Each row is a point on a tangle of strands that fork, close into loops and nearly touch. The rows are in no order.
(in the rows, 128 means zero)
Two points are linked if the straight distance between their rows is under 70.4. Some points are linked to none.
lemu: [148 122 124 136 107 120 152 201 203 125  57 155 111 110]
paz: [178 143 122 122  78  81 174 129 138 109 110 120 185  96]
molag: [110 143 127  88 150 183  70  51 163  85 122 174  92 126]
Resod: [125  94 119 126 131 148 122 138 121 152 137 118 120 198]
Pifip: [128  96 125 114 103 151 153 157 132 145 121 135 136 182]
kir: [121 157 144 150 134 104 100 128  87 122 166  95 183  93]
pok: [103 169 151 189 155  83 136 154 115 132 122 133  81  97]
Sidog: [107 161 158 180 139  97 149 172 137 135 112 137  91 100]
pagun: [154  84 124 163 151 124 142 117 143 168 132  84 102 199]
nedo: [ 94 142 148  78 185 146  90  48 151 125  93 150  85 118]
Zabi: [140 124 115 133 113  93 148 111  88 100 133 114 176 114]
Nopi: [ 97 124 133 137 146 114 117 105  90 121 158 134 105  95]
vun: [135  86 102 125 161 148  99  98 131 150 131 106 114 207]
Deru: [101 117 129 110 130 177 101 129 138 107 190 152 117 142]
tep: [148 138 144  90  72 155 156 160 145 157 135 136 129  72]
petef: [121 146 102 188 175  72 113 119 107  97  66 130  97 120]
nege: [108 113 120 111 123 142 141 105 111  82 182 151 134 102]
Kabo: [159 149 145 106  96 114 154 121 126 119 171 106 184  60]
bevak: [133 124 148  87 103 190 139 161 160 125 179 135 148 115]
Sani: [135 100 117 135  88 122 178 168 145 125  73 160 129 165]
zulad: [128 116 104 169 122  67 146 119 104  94  80 143 134 128]
Vebo: [109 130 139  98 179 137  85  46 118 120 105 140  90 102]
tela: [143 140 115 152 107  78 134 128  98  99 110 118 188 129]
bise: [126 113 118 117 106 111 162 110  98  99 156 132 155 103]
popil: [120 154 141 166 143  90 105 125  84 127 145 103 159  96]
bitiz: [147 112 109  86  79 113 209 126 124 107 128 146 162 118]
Tika: [101 119 144 120 143 168  97 144 142 145 186 135 115 160]
zinof: [123 151 104 117 130 116  83 121  67 102 122 115 200 132]
Pimaz: [133 140 147 133  98 137 152 188 163 160  98 140 111 110]
Muta: [100 153 123  84 196 163  56  78 174 164 103 107  79 170]
sesil: [146 136 149 107  90 126 168 128 132 121 162 121 157  63]
Rera: [161 118 147 153 121 154 144 169 161 185 116  95 129 164]
Vufi: [122 138 123 134 152 133  83  85  91  82 179 116 158  91]
sozik: [145 118 142 139 106 151 144 175 152 172 111 116 132 170]
sok: [139 101 113 118  87 139 173 164 142 137  89 144 139 188]
gutel: [119 167 124 176 183  81 101 100  93 120  80 122  85 112]
gofi: [137 152 104 140 112  84 107 143  84 102 105 119 203 142]
tifi: [172 119 138  94  97 191 137 166 166 170 150 100 147 125]
Nelut: [ 99 123 124 114 163 128  96  79  92 118 137 141  97  98]
gopu: [166 132 120 109  75  90 194 124 126 109 119 132 167  97]
dum: [113 139 110 116 188 145  61  93 150 174 127  96  79 181]
Latus: [134 111 124 142  98 109 174 177 175 120  64 162 117 144]
nodus: [130 144 119 123 154 132  67  99  70  98 140 108 183 110]
revo: [117 141 128 162 153  93 106 105  79 124 133 115 129  98]
sori: [121 168 127 161 178  92  82  95  74 130 111 104 119 103]
dalob: [114 123 107 176 142  76 139 132 114 103  78 152 100 130]
Kuza: [158 106 141 170 144 127 141 141 151 178 129  83 108 187]
panid: [123 128 123 132 137 137 110  91 102  74 198 127 157  87]
gak: [153 140 137 144 105 141 139 203 188 155  74 136 109 119]
rele: [134 142 154 120  85 137 153 174 149 160 110 139 117  87]
lodis: [131 102  95  99  89 111 200 121 104  97 115 157 148 144]
Bude: [159 122 137  78  93 204 141 164 167 146 173 124 155 109]
Fofit: [146  91  93 128 160 166  84  80 159 118 162 113 115 197]
Vano: [ 84 156 143  75 184 164  65  69 174 144 100 139  77 137]
gom: [143 135 150  89  80 150 162 147 141 138 161 133 140  60]
Fop: [116 126 143 106 109 184 126 146 152 102 200 152 136 131]
raba: [110 148 155 158 126 115 149 184 150 146 100 143  95 123]
gokuf: [106 128 123 128 166 146  82 130 127 168 143 118  87 179]
ruf: [130 102 103 132  95  85 177 119  97  96  91 150 139 136]
nuku: [100 120 152 122 123 148 124 158 127 153 159 135 112 140]
Zitov: [151  79 107 154 163 117 123  90 138 161 140  90  92 200]
Lag: [ 86 119 139 126 136 135 123 131 107 137 157 148  99 123]

A piece is two or more points that can be reached from each other along the links. Count, over all rows, the pieces, the separate loops (a circle has one, a figure eight two, a Y none), the forks (points with three links) and the tips (points with one).
pieces: 3
loops: 2
forks: 5
tips: 7

Name the points in between on the shortest way along the links from the first point to the second, in order.
gopu / petef: bitiz, lodis, ruf, zulad, dalob
pok / sesil: Sidog, raba, Pimaz, rele, tep, gom
nege / gofi: bise, Zabi, tela
Bude / Deru: bevak, Fop
